A landscape with many valleys, sampled at points; each row gives a point and its height.
A ball rolls from a point to the lowest of its 3 nearest points, and stops where none of them is lower. Distance is the straight distance between rows; heights are no part of it.
Z_187 h=182: [ 22   7 -16  14   1  10   7   1 -17 -11   7  12  10  -1 -16  -9   0  -5
  20  -6   0   9   8 -17   4  -5 -10  -6 -14 -13 -15  -8   4   0  -3 -26]
Z_441 h=476: [ -6  17 -26   7 -13   1   0   6  -7 -19  -5   7   2  -1  -6 -29  -3 -15
  23 -11 -12   3 -13  -5   1   8   0  20  -8 -10   6  -4 -26   5  11 -18]
Z_145 h=566: [  2  -5 -18  -4  -1  -4  -9   0  -3   6   0  10  -7   1   2   5  10   2
   3  -2  -5   0   2  -4   9  -5  -5 -10   2  12 -12  -9   0   7  -8   3]
Z_680 h=430: [-21  -2   2  -9 -14   3 -14  -4  21  -5   2 -11 -13   3  22  -6   7  11
 -16   4  -2  -9  -4  14   1 -10   5   1   2  23  11   2 -23   1  11  17]
Z_584 h=61: [-15  -1  24   6  28  -5  18  -6   7  28   7 -27  15  15  -3  28  10 -19
 -17  -4  13   4   4  27 -19  13  15   9  -1  -9   9  -5   4 -10 -34  18]
Z_169 h=224: [  7  -7  12 -14   3   4  14 -14 -14  39  -9   5   0  -3  16  29   8   1
 -16  16  15   3   7 -11  11 -12   6  -6  21   2   5   6  29 -15 -23  17]
Z_416 h=581: [  0  17   6  -2  11 -22   5  20  11   8  -5  -3  -3  -2  -9   7  11 -10
  12 -13  -3  -3   7   7  -1   0  -9  -8   6   3   0 -12   3  -5  -2   4]
Z_930 h=233: [-12  -8  10 -25   1   7  -8 -12  -4  22 -13  -2 -10 -17  29  15   6  10
 -19  11  10  -6   6   9   2 -10   8   5  20  11  14  13  -3   1  11  20]
Z_134 h=217: [ 14 -18 -13  -8   6  -3 -12  -2 -14   6  -3  18  -4  -1  -2  19   0  13
 -10  12  -4   3  -7 -13  16  -8  -2  -8   9   4 -13   7  21   9 -13   3]
Z_782 h=142: [-31  -7 -19  -6 -23  12 -24 -13  -6 -10   6   9   1   2  21 -19  -1  11
  -9   5  -3   3 -10  10  -4 -16   1  -7   0   8  16   2 -14   8  18  12]
Z_786 h=783: [ -5  21  43  10  32  -5  24   4  22   9  -6 -31  15   2 -20  21   5 -20
  -1 -19  11   9   8  18 -20   7   7   0  -2 -13  15  -1   8 -13 -13  -1]
Z_958 h=74: [ 11 -24   3   7 -16  16  -8  -9 -18 -22  10  11  -3 -10   2 -22 -35  13
  -2  26 -14   2 -19 -30  10  20  -8   8  -3 -14 -15  16   2  -3  10 -15]
Z_291 h=426: [-16 -11  10 -19 -12   4 -20 -15  -9  13   2   7 -14  -8  46  13  -1  23
 -15   9  14  -7  -5  11  -2 -24  -8  10  17  14  17  19   0  12  20  31]
Z_837 h=740: [-14   1   0  -8  -5 -10  -6   2  20   4  -6  -6 -14   4  11  -1  15   1
  -1  -3  -9  -5   0  12   0  -1  -1   0   5  17   1  -9 -13  -3   2  10]
Z_541 h=453: [-18 -10   7 -14 -19   6 -32 -14 -16   0  15  16  -6  -3  46   6  -6  29
 -12  11  11  -7 -12  16  -3 -29 -11   3   4  10  10  16  -3  14  21  37]
Z_49 h=213: [-17   4 -22   5 -14  -6  -4   2   0  -9   2   3   0   6   0 -24   9 -12
  12 -10 -14  -3  -7   7  -5   2   7  -1  -9  -1   4 -10 -26   1   7  -8]
Z_454 h=310: [ 35  12  -3   7  17  -5  11  22   1  -2   2   8  12   1 -34   9   5  -6
   9 -18  19  13  25  -1  16  -2  -5 -18   3  -1  -8  -8  36   3   2 -20]
Z_829 h=118: [ 23 -14   5  15  -5   5   4   4 -23 -12   8  11  -7  -8  -9 -16 -24  11
   2  16  -9   4 -12 -36   5   9  -8   3  -6 -21 -26  13   5 -10 -11 -24]
Z_324 h=265: [  0  27  -2  12   6 -17   3  21  16  -7   1  -8  13   7 -22  -2  11 -20
  16 -18   2   1  13  10  -5   7  -5 -17   0   3  -1 -25  -5  -1   7 -10]
Z_760 h=202: [-27   3 -20   1 -20  -4  -8   4  17 -16  -1  -4  -2  10  -3 -29   8  -8
   4  -5 -16  -7 -10  12 -10   4  11   5 -10   7  21  -5 -31  -2  10   1]
Z_65 h=215: [ 30 -10  -9   9   9  -2   4  10 -21   1  13  15  -3   7 -14  10  -6   6
   2   0   6   3   2 -18  12  -7  -4  -9  -4  -7 -28  -4  22   5 -18 -13]
Z_904 h=417: [ 16  20   4  -1  15 -18  10  24   8   5  -8   5   7  -4 -18  14  11  -8
  10 -18  15   9  15   2   7  -2  -9 -12   9   3   0  -7  18  -4  -1  -1]
Z_525 h=303: [ 24 -26  -2   8   0   5  -3   1 -25   7  17   5  -5   6  -1   8 -22  16
 -21  24  -2  -2  -7 -29  12  -1   3 -13   5  -8 -32   8  15   8 -15 -12]
Z_868 h=471: [ 10  16 -20   9  -4  12   3   8 -10 -25  -7  14   6  -6 -12 -24  -9 -10
  31  -8 -14   8  -8 -16   4   9 -12  19 -11 -14  -7   0 -15   6   7 -18]
Z_925 h=201: [ 24  15 -11  11  10  -2   6  17  -4  -6   7   4  12   7 -25   0   2  -9
  14 -15  11  10  19  -1   8  -6  -8 -15  -8  -6 -14 -20  17   5  -2 -20]
Z_317 h=291: [-18  18 -10  15  -7 -18   2  10  26  -6   6 -12   6  15 -11 -12  11 -14
  16 -12 -11  -8   1  12 -16   6   4  -6  -6   6   6 -15 -21  -9   5  -6]
Z_799 h=570: [  2   7  18 -11  13 -14  12   7   9  26 -15  -6  -7  -7   4  12  15 -10
   2  -3   3  -3   2   7  -3   2   1   6   9   4  10  -2   0 -13 -11  10]
Z_358 h=298: [  9 -21   2 -16   3   2  -8  -4 -14  28  -7  15  -4  -7   6  23   4  17
 -11  19  -1   7  -1 -16  14 -13   4 -12  20   6  -3  20  27  -1 -12   9]
Z_68 h=352: [-10 -13 -16  -1 -16  21 -18 -18 -19 -23   4  15   4 -10  14 -24 -30   4
  -1  15  -8   6 -14  -8   6  11  -6  12  -5  -4  -1  19  -2  13  23  -7]
Z_95 h=758: [ -4  18  32   5  25 -12  20   3  14  15 -10 -21   5  -2  -6  14   7 -12
   2 -14   6  -1   6  18 -20   8  11   4   0 -11  11   0   1 -13  -9   3]
Z_28 h=253: [  2  16 -14   9   2 -11   5  12   0  -4   0   4   7   7 -13  -3  11 -14
  17 -13  -1   2   9   3   2  -1  -7 -11  -4   2  -6 -21  -8   2   2 -13]
Z_438 h=477: [  5  29 -17   9  -3  15   5  20   6 -34 -10   7  13  -2 -25 -29  -8 -12
  40 -15 -14   3 -10 -13   7   9 -11  24  -6 -10  -2 -13 -26   7  19 -25]
Z_200 h=438: [-14   2  15 -10   2  -7   6  -8  26   0 -10 -19 -15   2  10   5  13   1
  -5  -3  -7 -14  -1  13 -15   6  11  13  -3  14  12   1 -17  -1   5  18]
Z_58 h=283: [-10  -2  19 -13  12  -1  16 -15  -6  40 -13 -15   0  -4  19  20  13  -9
 -21  13  12  -1   9  12  -3   0  13   7  13  -3   6  -4   2 -10 -17  18]
Z_636 h=168: [ 26 -17   4  -2   9  -9  11   9 -19  30  -1  15  -3  -2 -12  18   7   5
  -7   8   9   5   1 -20  13 -19  10 -14  13  -8  -3  13  46 -12 -24   4]
Z_360 h=332: [ -5  24  16   9  10 -17   1  23  29  -4  -5 -19   9   7 -23   3  10 -15
  12 -16  -6  -3  10  12  -8   9  -4  -7  -1   4   1 -15  -5  -7   6  -3]
Z_37 h=186: [-15  -6  12 -21  -3   7  -5 -19 -12  33 -13  -6  -3 -12  36  17   4  13
 -27  15  18  -7   4  10  -5 -11  11   7  21   8  16  15  -1   3   5  19]
Z_139 h=484: [ -8   5 -31   2 -11   9  -6   4  -3 -26  -6  12   1  -5  -1 -30 -10 -11
  18  -9 -16   2 -19  -3   5   9   3  25 -11  -5   5   1 -27  13  14 -10]
Z_353 h=240: [ 44 -13   0  13  10  -6   3  22 -22   5  17  12  -8   6 -17  14  -9   8
  -8   5  14   1  -1 -22  18 -11   4 -10   2 -11 -27   6  31   8 -22 -15]
Z_386 h=472: [ -2  12 -23   5 -11  15  -2   8  -1 -32  -7  13   1  -3 -13 -31 -12  -8
  31  -4 -13   3 -20 -12  13   9 -12  33  -9 -11  -5  -5 -28  10  15 -13]
Z_422 h=607: [ -5   4 -15  -1  -4 -12  -4   6   1   0   0   2  -4   3   0  -6  16  -3
   7 -11  -5   1   0   3   4  -1  -5  -6  -1   7  -9 -15 -12   2  -2   4]
Z_214 h=113: [-24   8 -31   7 -20  -2  -7   8   5 -21  -3  -1  -3   2  -5 -34   0 -14
   8  -9 -18  -9 -14   6  -8   7  12  18 -10   0  21   0 -34   1  14   0]
Z_716 h=433: [ -6  -3   4 -19   2  -5  -5  -3   5  16 -13   0 -13 -12  16  10  12  10
  -9   3  -2  -1   2   6   6  -7   4   3  14   9   4   5  -1  -1   1  16]
Z_639 h=173: [-13  -7 -29  -5 -12   3 -12 -10  -7  -7   4  16   0   2  11 -12   4   0
   0   0  -4   7  -8  -2   7  -2   0  -5  -4   5  -2  -8  -9   7   5  -1]
Z_834 h=103: [  8 -19   4   8 -20   9  -5   2 -13 -32  12  12 -10 -15  -6 -23 -35  11
   4  27 -20   2 -18 -37  15  26 -16  14   4  -9 -22  14   3  -3  13 -12]
Z_321 h=608: [-14   5  26   1  25  -6  20  -6  12  22  -9 -24   1   2  -1  19   7 -13
  -6  -9   2  -5   3  18 -23  11  10  11  -1 -11  12   4  -2 -11 -18  10]
Z_955 h=714: [ -8  20  35   8  29  -8  19  -1  28   4  -7 -33  10   3 -20  19   7 -12
   9 -22  -5   0   5  23 -23  10   7  10  -5 -11  19   4   0 -10  -9   2]
Z_744 h=206: [ -6  16 -10  10   1 -17   2  17  11  -3   0  -1   6   6  -7  -4  14 -13
  13 -12  -6  -2   8   7  -7  -2  -1 -11  -3   4  -4 -23 -12  -3   1  -5]
Z_586 h=431: [-27  -2 -18  -4 -21   5 -13  -3   6 -10   2   3  -8   6   9 -20   7  -3
 -10   0  -9   0 -11  10  -4  -4   6  -5  -2   7  14  -6 -23   0  11   5]
Z_252 h=619: [ -9  15  30   2  21 -12  19  -1  25   7  -6 -21   0   0 -11  17   6 -14
   3 -15  -4  -9   2  15 -22  12   7  16  -5  -4  13   7  -2  -8  -7   6]
Z_919 h=139: [ 26 -15  14  14  -9   2   4   3 -28  -6  16   4 -10  -6  -7 -12 -27  12
  -5  19   0   5 -13 -39   7   4  -4  -7  -4 -23 -35   3   8  -6 -14 -24]
Z_336 h=585: [-32   2   0   1 -23   5  -1 -17  44 -26  -7 -21   8  20   6 -13   6   3
  -1   1 -18 -21  -9  23 -23   3   3  12 -36  20  27   7 -24  -2  13  25]
Z_562 h=223: [ -7  -7  14 -19   4   8  10 -19 -11  39 -16  -5   0 -10  24  21   9   3
 -22  16  18  -4  13  -1   4  -9  10   3  20   2   8   6   9  -5 -10  17]
Z_297 h=266: [-24  11 -12   8 -16 -13   2   4  27 -13   4  -8   0  14  -6 -16  12  -7
  13  -8 -15 -12  -6  15 -15   8   9   3 -12   9  13  -9 -28  -9   5   0]
Z_863 h=589: [  8  14  24  -2  14 -13  19   7   2  30 -13  -2   4  -8   1  13  12 -10
   3  -4  15   8  11   3  -3  -3  -5  -3  11  -7   6  -7  14 -16 -13   7]
Z_822 h=567: [-32   2  -4  -9 -26   8 -21  -4  13 -14  10  -6  -4   9  19 -17   0  13
 -13   7  -5 -12 -10  14 -11 -14   4  -3  -3  20  25   9 -27   4  19  16]
Z_965 h=191: [ 20   2  -3  15  -4  11   6   7  -8 -27  -1  15   4  -8 -20 -23 -18   1
  28   3 -15   8  -8 -33   6   7 -14  14 -11 -20 -18   6   0  -7  -5 -27]
Z_189 h=696: [-10  17  33  11  39  -3  22 -10  22   6   5 -34  21  16 -20  32   9 -19
  -6 -27   6   7   3  23 -29   6  12   8 -10 -10  21   0   8 -10 -24   2]
Z_33 h=97: [ 15 -21   5   8 -12  10  -5  -6 -23 -15   9  13  -5 -12  -2 -19 -32  11
  -2  22 -13   2 -14 -33  10  15  -5   0  -3 -16 -23  12   6  -6  -1 -20]
Z_872 h=533: [-21   1  18   1  26  -8  19 -20  21  16   1 -29  11  11  -4  22  11 -13
  -3 -18  -3  -5   1  28 -31  14  17  15 -11  -7  20   7   1 -10 -20  14]
Z_331 h=413: [-16  12  23   3  14  -9  13  -8  41  -5  -9 -28   3  12  -4  14   8  -6
  13 -19 -16 -16   1  25 -25  16   3  22 -15   4  16   3  -7  -3   1  11]
Z_995 h=295: [  6   1 -22   7   0  -6   0   5  -9  -5   6  13   3   3  -9  -1  10  -5
  13  -8  -3   5   6  -3   4  -3  -8  -7  -5  -3 -11 -16  -1   2  -4 -14]
Z_472 h=254: [ 26  10  -6   7  14  -8   9  17  -2  -5   3   7   7   1 -22  11   8  -5
  12 -14  14   9  20  -3   9  -4 -13 -16  -1   0  -9 -11  22   5  -1 -17]
Z_671 h=614: [-13  10  24   6  32  -5  20 -13  22   8   4 -34  17  11 -12  28   9 -13
   4 -23  -3  -2   1  28 -31  10  11  16 -11 -11  23   4   0  -9 -14   6]
Z_272 h=261: [  2 -12   7 -22   4   4   0 -17 -15  32 -12   8  -2 -11  17  23   6  16
 -15  16   3   2   2  -7   9 -16   6  -4  21   8  11  14  21  -4  -3  13]
Z_295 h=75: [ -7   8  17   1   7 -17   9   7  27   6 -10 -15  -9   2  -1   6  12  -7
   4  -9  -6  -9   2  13 -12  13   4  11  -5   8   6  -5 -11  -8  -3  13]
Z_262 h=575: [ 11  26  16   4  19 -16   6  28  27  -6  -8 -15  13  -2 -32   2   9 -18
   6 -26  10  17  22  11   3  11  -4 -22   5   1   2 -20  15  -3   5  -8]
Z_733 h=460: [-16   0  15  -1  11  -4  16 -17  32  -1  -8 -27  -2   7   4  18  10  -7
   1 -12 -14 -17   3  25 -28  16  13  26 -13   3  22  13  -8  -3  -3  17]
Z_377 h=290: [ 33 -25   1   7  10  -6  -2  15 -28  13   6   8  -7   2  -8  19 -10  14
 -16  15   5   1  -7 -22  17  -9   9 -13   9  -7 -23  13  35  10 -25  -4]
Z_941 h=547: [-27   3   9  -9 -22   8 -13  -9  24 -20   6 -14  -9   7  21  -3   0  13
 -16   5  -2 -25  -3  19 -17  -9   3   9 -11  27  27  10 -30   9  19  25]
Z_293 h=153: [ 14  23 -20   9   0   7   6   6  -7 -17  -4   5  15   1 -20 -21  -2 -15
  25 -20   2   7  11  -8   1   1  -6  -7 -11 -14  -3 -17  -5  -2   8 -29]
Z_443 h=446: [-14  -9  -8 -13  -9   5 -24 -10   3   3  -1   8  -9  -5  23   2   8  15
 -10   3   1  -1  -2   8   7 -11  -2  -6  10  11   4  -1  -7   9  11  14]
Z_93 h=420: [-20  -1   8 -16 -14   7 -20  -8   6   0   5  -1 -13  -7  33   3   2  22
 -18   8  10 -11  -1  16  -4 -19  -3   4  13  20  14   9 -14  11  20  26]
Z_463 h=377: [ -6   1  17 -15  10  -6  10  -8   4  30 -17 -10  -8  -9  14  14   9  -7
 -12   3   3  -5   6   7  -5  -1  13   7   9   2   7   0  -1 -11 -13  13]
Z_182 h=79: [ 26 -14  -2  -2   8 -13   4  12 -14  13   0  15  -5  -3 -16  21   4   4
   3   1  11   7   5 -12  12 -13   3  -9  11   0  -5   7  34   3 -17   1]
Z_30 h=454: [  2   0 -19   2 -11  18  -3  -2  -7 -28  -7  15   3 -10  -3 -26 -16  -9
  23   4 -19   6 -19 -12  11  13 -10  27 -12  -9  -8   5 -11   9  12 -11]
Z_917 h=312: [ -7  -3 -28   3  -8   7  -8  -8 -14  -9   1  11   5  -2  -2 -11   0  -5
   6  -1  -7   5  -7  -6   6   2  -1  -3  -9  -9  -8  -8 -11   5  -1 -10]
Z_791 h=461: [-16 -12  -1 -11 -15   9 -30 -14  -4   2  11   9  -9   0  36   3  -4  23
  -7  10   9   0  -8  14   0 -25 -10  -4   9  13   9  12  -6  13  22  27]
Z_923 h=325: [-18  -4  14 -15   0   2  -4  -6  25   3 -10 -20 -14  -4  17   7   3   5
 -16   3  -3 -18   1  18 -10   2   9  14   2  18  19   8 -18   3   4  19]
Z_5 h=348: [-17  -3  18  -4  19  -3  18 -14   4  34  -6 -25   5   7  14  28   8 -15
 -25   7  14   1   7  21 -11   5  19   8   3  -2  10  -2   1  -6 -27  22]
Z_499 h=331: [-13  -9   3 -18  -7   3 -14  -6   7  11  -7  -1 -10 -10  28   8   6  17
 -16   6   4  -7   4   9   5 -10  -2   5  18  16  11  10  -9   7  10  22]
Z_147 h=390: [ -7 -16 -21  -9  -9   3 -19 -13  -7   0   4  14   0   1  13   1   5   9
  -9  10  -5   4  -2   1  13  -6  -5  -9   5  12  -7  -1   1  10   7   5]
Z_685 h=243: [  0  -5  17 -12   9   2  19 -14 -15  41 -11 -10   3  -5  19  28   9  -4
 -19  15  20   2  14   2   8  -7   7  -4  13   4   0  -4  17 -12 -26  19]
Z_125 h=136: [ 25 -12  -1  12  -6   7   3  -2 -22 -11  11   9  -3   1 -11 -10 -17   7
   1  12  -5   7  -7 -29   8   5  -6  -5 -12 -19 -29  10   8  -9 -16 -25]
Z_838 h=475: [  5   5 -15   7 -10  13  -3   3   4 -37  -4  19   5  -4 -12 -30 -19  -1
  33   6 -20   9 -21 -22  17  14 -19  27 -12  -6 -12   1 -15   5  12 -11]
Z_393 h=397: [-12 -11   6 -16  -7   6 -15 -13  -6  14  -7   8  -7 -11  31  14   0  21
 -15  11  12  -4  -4   4   5 -17  -4   4  20  16  10  17   4  11  17  20]
Z_417 h=247: [ 43  -2   2  13  15   4   8  21 -11   0   9  14   3   8 -28  10  -2   4
   4  -7  22   7  10 -12  12  -6  -3 -16   1  -8 -12  -6  33   5  -7 -18]
Z_977 h=432: [  9   9  12 -10  11 -20   9   9   1  23 -16   4  -1 -10  -1  18  13  -5
   2  -7   7   6   8   2   7  -9  -5  -5  10   0   3  -3  14 -10  -9   8]
Z_869 h=318: [ -8   1  24  -8  19  -3  21 -11  -7  37  -5 -17   6   6  13  30   8 -13
 -24   7  15   3  13  17   1   1  12   3   9  -2   2  -9  11 -10 -30  19]
Z_534 h=506: [  2  27  28   2  21 -18   9  24  21   0  -9 -13   6  -3 -22   9  12 -17
   8 -20   8  11  16  11  -7   5  -3 -14  11  -5   7 -13  11  -6   4  -3]
Z_180 h=180: [ 17 -10 -14   7   1   4   2  -2 -20  -5  10  16  -2   5  -8   2  -8   5
   4   3  -1   4  -3 -17   7  -1  -3  -8 -13  -5 -25  -3   8   3 -13 -16]
Z_367 h=494: [-10 -11 -13 -14  -7   0 -14  -5   1   0  -1   6  -8  -1  11  -2  12   7
  -5  -2  -4   2   0   3   8  -8  -3  -5   3  11  -7  -5  -5   4   0   9]
Z_151 h=590: [ 26  25   1  10  18  -8  12  25  17 -11 -10  -8  11   1 -40  -2  11 -20
  -2 -28  18  23  21   7  15  15  -6 -23   3   1  -3 -20  26   2   7 -18]
Z_494 h=245: [ 10  23  -7   6  13  -9   3  21   4  -7   1  -4  11   7 -25  -5   8 -15
  17 -20   8   8  19   4   1   4  -9 -20  -3  -1  -4 -25   2   2   1 -14]
Z_339 h=102: [  0 -24 -15   6 -11  16  -8 -18 -22  -8  16  12   0  -1   6 -11 -23   9
  -7  19  -9   4  -8 -14   7   9  -2  -6  -4  -9 -16  11   6   4   1 -12]
Z_161 h=578: [-28   0  -3  -1 -25   8  -3  -9  35 -19   1 -16  -2  16  11 -14   7   8
  -8   1 -11 -17  -6  15 -17  -5   8   6 -18  25  27   3 -30   0  10  22]
Z_263 h=252: [ -8 -15 -24  -2 -17  17 -12 -21 -21 -13   9  19   4  -5  13 -17 -16   4
  -3  11  -9   7 -10  -6   5   4  -4  -1  -6  -5  -6   8   1  11  12  -8]
Z_937 h=388: [-23  -6  12  -7  -5   2   1 -13  35 -11  -7 -27 -11   8  16   2   2   5
 -13   2  -8 -25   0  25 -16   6  10  17 -15  21  22  13 -15   5  10  21]
Z_390 h=401: [ -5 -11 -19   2 -15  20 -13 -12 -18 -25  -2  14   2  -9   4 -23 -25   0
   6  11 -15   5 -15 -11   7  13  -5  17  -6  -7  -5  11  -5  13  15  -8]
Z_483 h=334: [  0 -16  -4 -20   0   1  -8  -9  -3  14 -10  11  -4  -8  13  15   7  19
 -10   6   0   4  -2  -2  11 -12   0  -5  16  14   2   8  10   5   1  12]
Z_181 h=163: [ 22  21 -16  12   8   9  12   8  -8 -15   2   1  16   2 -27 -11   2 -14
  21 -17   9  10  18  -9   3   1  -5 -15 -10  -8  -8 -23   8   0   6 -31]
Z_674 h=157: [ 20  24 -12  10   2  13   6  10  -6 -21  -2   5  17  -5 -30 -25  -7 -10
  33 -19  -1   9   7 -21   2   4  -8  -3 -10 -20  -3 -13  -4  -2  10 -35]
Z_491 h=228: [ 11  -4 -17   4  -6  13   1  -8 -17 -16   3  17   0  -5  -5 -17 -10   1
  11   1 -10   7  -6 -17   3   4  -5   4 -15 -16 -16   5  -2  -2  -5 -23]
Z_797 h=238: [-16  -7  17 -18  -1   7  -6 -15   2  17 -11 -12 -11 -10  34  12   2  11
 -22   9  14 -13   8  18  -9 -13  12  11  17  15  20  17  -9   4  11  24]
Z_355 h=259: [ 50  -6  10  22   8   6   7  16 -17   0  23   6  -4  10 -26   4 -14  10
  -3   2  23   8   4 -22  14  -8  -2 -15   1 -15 -29  -4  28   3 -13 -24]
Z_719 h=333: [-16  11  -6   6  -8 -17  -3  11  21  -3   3  -4  -5  12   1  -7  15  -7
   7  -9 -11  -4   0  11  -5   2   2  -5  -6   9   1 -14 -19  -6   3   5]
Z_446 h=326: [  0   9 -23  11  -3   0   0   2 -11  -7   1  13   5   2  -7 -15   8  -9
  17 -11  -4   4   0  -2   4   1  -3  -2 -12 -11  -7 -15 -11   1  -1 -16]
Z_729 h=268: [ 33 -18   2  10   1   2   1   5 -26   2  20  10  -8  11 -11   8 -18  13
 -12  14   4  -1 -10 -24  16  -3   4 -12  -2 -14 -34   3  19   5 -21 -17]
Z_211 h=353: [-15 -22 -23  -3 -15  14 -22 -20 -17 -10  15  18   2   1  16 -13 -14  12
  -8  12  -4   7  -8   0   1  -5  -1  -5  -4  -1   0   9  -1  14  15   0]
Z_209 h=368: [  5 -27 -12   1  -4  10 -22 -16 -21   3  18  18   1   4  15  12 -19  19
 -16  24   1   3 -10 -11   8  -7  -2 -12   6   6 -18  14  17  16   2   1]
Z_406 h=129: [ 21 -25  12  14 -11   7   0  -3 -29  -7  19   3  -7  -9   1 -13 -32  12
 -16  29  -4   4 -17 -39   9  10  -4 -10   2 -17 -31   6   4  -6 -10 -23]
Z_407 h=101: [  9 -27   4   6 -17  14  -9 -10 -29 -13  20   6  -6  -9   9 -21 -40  20
 -11  34  -7  -3 -17 -30   6  21  -6   2   9 -12 -18  17   8  -3  16 -13]
Z_269 h=478: [ -8  22 -22  12  -6  -3   3  16   4 -20  -3  -6   9   5 -17 -28  -1 -22
  26 -16 -12 -10  -7   4  -6  10   6  15  -6  -8  13 -11 -32   2  14 -18]
Z_811 h=322: [ 17  -1 -12   4  10 -11   3  15  -7   4   1  13   4   4 -12   9   9  -6
  11 -11   7   4  12  -5  10  -7  -9 -11   0   0 -13 -12  15   1  -8  -4]
Z_304 h=177: [ 10  31  -9  11   9   1   7  17  10 -19  -3  -8  18   2 -35 -18   4 -30
  14 -24   3   9  22  -3   4   7   0 -21 -11  -6   1 -26  -3  -4  12 -32]
Z_798 h=678: [ -7   8   3  -1   2 -16   0  11  14   8  -8  -4  -8  -2   4   5  14  -5
   6  -4  -3  -3   3   8   2   1  -5   3   5   6  -1 -10  -8  -6  -3  11]
Z_46 h=425: [-15 -15 -12  -5 -19  13 -34 -17 -16  -8  18  20   7   1  32  -6  -9  20
  -8  17   6   5 -12  12  -1 -12  -7  -6   2   5   4   9   2  17  15  15]
Z_162 h=479: [-25   2   5 -14 -19   8 -24  -6  10  -6   9  -4 -12   0  37   1  -4  22
 -19   6   5 -19  -4  20 -11 -21  -2   6   3  20  22  10 -24   8  22  30]
Z_12 h=197: [-17  -2  15 -15  -5   1  -9  -7  12   6  -6 -15 -17  -7  26   3   5  15
 -19   7   4 -20   2  19  -9  -8   7   8   8  18  18  10 -18   4  11  17]
Z_787 h=562: [-33   2  -9  -5 -29   9 -17  -5  14 -17   6  -7  -3   8  14 -22   4   6
 -11   5 -11 -13  -9  14 -15  -8   5  -1  -6  17  26   2 -27  -2  17  15]
Z_886 h=317: [-20   7  10   5  -7 -10   6   0  40 -11  -1 -21  -3  20  -3  -1  10  -5
  10  -8 -17 -18  -1  17 -18   9   2  11 -14  16  11  -5 -22  -8   3  10]
Z_932 h=164: [ 21  15 -10  15  -1  14   8   5 -12 -18   0  11  10  -2 -20 -16 -11  -4
  29 -12  -2   9   6 -22   2   2  -7   0 -14 -22 -10  -5   2  -1   0 -32]
Z_270 h=474: [ -9  -2  16 -19   7  -8   5  -4  13  21 -15 -12 -13 -10  19  11  12   3
 -12   0   1  -5   4  10  -2   3   8  10  11  10   9   2  -7  -4  -1  16]
Z_749 h=512: [ -5  15  23   7  12 -19   9  15  27   7  -6 -16  -5   7  -9   8  11  -9
  15 -11  -5  -4   5  15 -15   8  -2   2  -2   7   5  -8  -8  -8  -1   7]
Z_62 h=473: [ -9   8  28  -7  16  -6  21  -9  10  31 -12 -20   0  -4  10  20   7 -15
 -12   1   6  -3   5  18 -16   7  12   9   3  -7   9   2  -2 -11 -21  13]
Z_97 h=429: [ -2 -24  -1 -13  -5   8 -27 -14 -14  13   5  18  -2  -1  25  17  -6  29
 -12  19   7   3  -7  -2   7 -14  -6  -6  18  11  -1  19  18  17   9  16]
Z_547 h=327: [-16  -7  16 -15   9   4   9 -17   2  33 -13 -16  -2  -9  23  13   7  -1
 -28  12   7 -12   8  16 -12   1  19   8  12   3  17   7  -5  -4  -7  18]
Z_462 h=120: [ 14 -25  17   5 -25  -2  -9   8 -26 -19  18   1 -12 -20  -5 -28 -36  15
  -8  33 -13   1 -20 -41  13  26 -12   1  24 -14 -28  10   6 -10  10 -10]
Z_290 h=282: [ 45 -14  20  18   2   0   9  15 -27   1  21   0  -8   3 -11  -2 -18  11
 -12  18  17   6  -8 -30  18  -1  -1 -13   3 -19 -39  -2  19  -1 -24 -21]
Z_918 h=288: [  5 -22 -18  -2   2   3 -12 -10 -12   0   5  17   0   2   3  12  -1  14
  -7  10  -6   3  -1  -5  13  -8  -1 -12   1   5 -15   4  11  12  -9   1]
Z_973 h=598: [ 33  21 -10  13  13  10  13  16   4 -17   3  -1  13   6 -41  -7   4 -14
   3 -25  19  18  24  -7  16   9  -8 -26  -9  -1  -9 -25  25   1  10 -33]
Z_258 h=403: [ -6 -27  -9   6 -18  15 -22 -19 -33 -13  21  17   5  -7  24 -16 -38  15
  -9  29   7  -3 -10  -7  -2   6  -5  -2  -8  -7  -2  24   7  13  21   5]
Z_38 h=248: [ 11  -3   2 -16   8 -11   8   2  -7  23 -17  10  -3  -9   0  20  10   4
  -1   2   4   4   4  -6   9 -11  -5  -4  12   6   2   5  22  -7 -11  11]
Z_207 h=234: [ 29   3   2   3  16 -15  11  22  -8  16  -4  14   5  -6 -24  16   8  -4
   5  -9  21  11  18  -7   9  -7  -5 -14  12  -5  -2  -1  39  -6  -9  -6]
Z_127 h=659: [  9   6  16  -7  13  -7  20  -2  -9  37 -14   2   3  -3   3  23  13  -8
  -8   3  17   5  11  -1   4  -8   0  -8  10  -3   7  -2  24 -20 -21  15]
Z_520 h=216: [ 35   2  -5  16   9   9  12  10 -15  -5  14  11   6   8 -24  -3  -7   1
  14  -3  14   5  13 -20   6  -5  -4 -14 -10 -11 -19  -6  22   6  -7 -31]
Z_208 h=324: [  7  10 -10   0   9 -15   2  15  -2  -2   1   9   2   4 -10   8  13  -6
  14 -12   5   3  12   1   7  -6 -11 -13   0   0 -12 -13   6   2  -2  -4]
Z_705 h=256: [-28   4 -19   8 -25  -4  -1   2  31 -19  -5 -11   6  14  -4 -27  11 -10
   5  -6 -17 -13 -12  12 -23   4  12  10 -20  12  28   2 -31 -12  11   6]
Z_988 h=402: [ -6  -9 -25  -1 -12  12 -10  -7 -14 -15  -1  15  -1  -7   5 -24  -7  -6
   7  -3 -13   6 -10  -3   7   5   1   7 -10  -5   3   4 -17   9   8 -12]

Where does a ball stop that starts at each point below?
Z_541 -> Z_37
Z_258 -> Z_958
Z_68 -> Z_958
Z_377 -> Z_958
Z_791 -> Z_37
Z_417 -> Z_293
Z_390 -> Z_958
